Each row is a point on a landscape with many peaks, with its height.
From any point a climber steps to the highest of the 3 points nearest to it. It stops when none of these is higher. Distance is the straight distance between rows; heights are no part of it.
(562): [-35  13 -10  23  30  16   0  -1]  height 187
(301): [ 30  -6  11 -12 -23  -5   2  -4]  height 617
(450): [-3  7  3 -5 -6 -2 10 12]  height 319
(539): [-34 -13 -20  -9   3 -13  -4   6]  height 344
(98): [ 31  -9  14 -14 -26 -11   1  -4]  height 578
(224): [ 63  -4  16   8 -10  -6 -38 -15]  height 368
(447): [-23  23   0  21  34  29   6   9]  height 306
(14): [ 40 -12  17 -13 -27 -16  -6 -14]  height 572
(307): [ 30 -30  27 -25 -35 -32  -3 -15]  height 276
(338): [-19  15  -2  10  20  20   9  11]  height 367
(247): [12 24  4  5  5 26 11 10]  height 116
(349): [ 15  -7   5 -17 -18 -11   7   8]  height 647
(58): [-33  14  -7  36  42  20   0  -4]  height 217
(291): [-10  -5  -4  -8  -4  -9   9  14]  height 115
(492): [ 52   7   8  -1 -16   8 -10  -5]  height 465
(294): [ 62   2  10   4 -15   1 -28 -13]  height 680
(196): [-3 25  1  9 13 29 10 13]  height 136
(334): [-7 15  1 -1  4 11 10  9]  height 208
(33): [36 19  4  0 -8 20  5  1]  height 586
(56): [-3 18  1  2  7 15 12 14]  height 183
(370): [-34   4 -11   8  19   3   0   5]  height 457
(273): [ 29 -21  19 -20 -33 -26  -1  -9]  height 445
(75): [-45 -15 -26  -1  15  -8  -5  -5]  height 654
(580): [ 25   6   6  -5 -13   5   6   4]  height 740
(243): [-49 -20 -28   8  25  -1  -5 -21]  height 649
(200): [-46 -11 -24  10  20   1  -7 -13]  height 516
(379): [ -5  -9   1 -18 -13 -21  10  11]  height 433
(304): [ 45 -10  22  -8 -27 -15 -15 -15]  height 561
(297): [  3   2   0 -10 -10  -4  12   9]  height 721
(115): [ 38  -9  17 -12 -24 -12  -7  -9]  height 541
(213): [18 11  5 -6 -9 11  8 10]  height 684
(264): [-38  -1 -16  15  25   7  -3  -1]  height 477
(572): [  2 -15   6 -23 -24 -26  12   7]  height 509
(15): [-50 -12 -25  18  31   3  -9 -24]  height 496
(11): [-41  -1 -16  29  35  14  -5 -16]  height 17
(140): [ 48  -5  10  -4 -19  -3 -11 -12]  height 464
(280): [-12 -11  -3 -17  -9 -18   5  13]  height 333
(475): [-22  -4  -9  -6   2  -5   4  14]  height 196
(360): [-39   8 -14  31  39  14  -1  -8]  height 106
(171): [-25 -11  -7 -12  -3 -14   5  11]  height 177
(209): [ 60   2  11   5 -18  -7 -25 -13]  height 501
(494): [ 20 -18  17 -23 -31 -26   9  -2]  height 358
(491): [ 35   8   7  -6 -16   4   3  -2]  height 697
(354): [-26  11  -6   5  14  10   6  12]  height 428
(285): [-18   2  -5  -6  -1   0   9  13]  height 298
(485): [ 41 -19  22 -12 -34 -23 -11 -17]  height 653
(331): [-34  -3 -18  -3  12  -3   1   6]  height 431
(187): [-25   7  -9  -1  11   5   8  11]  height 410
(502): [-26  14  -3  16  20  14   3   8]  height 360
(95): [-26  23  -2  35  46  27   5   2]  height 266

Call two points neighbours if one is among the 3 nearest of the other. Go from one point of each pair to the other, from neighbour to neighbour, staying as high as possible. Name the lowest point that can't be avoided.
(294), (75) => (285)
(294), (580) => (492)
(485), (580) => (14)

For each start below, name the point where the climber stops.
(140) => (485)
(334) => (297)
(370) => (75)
(291) => (297)
(11) => (75)
(301) => (580)
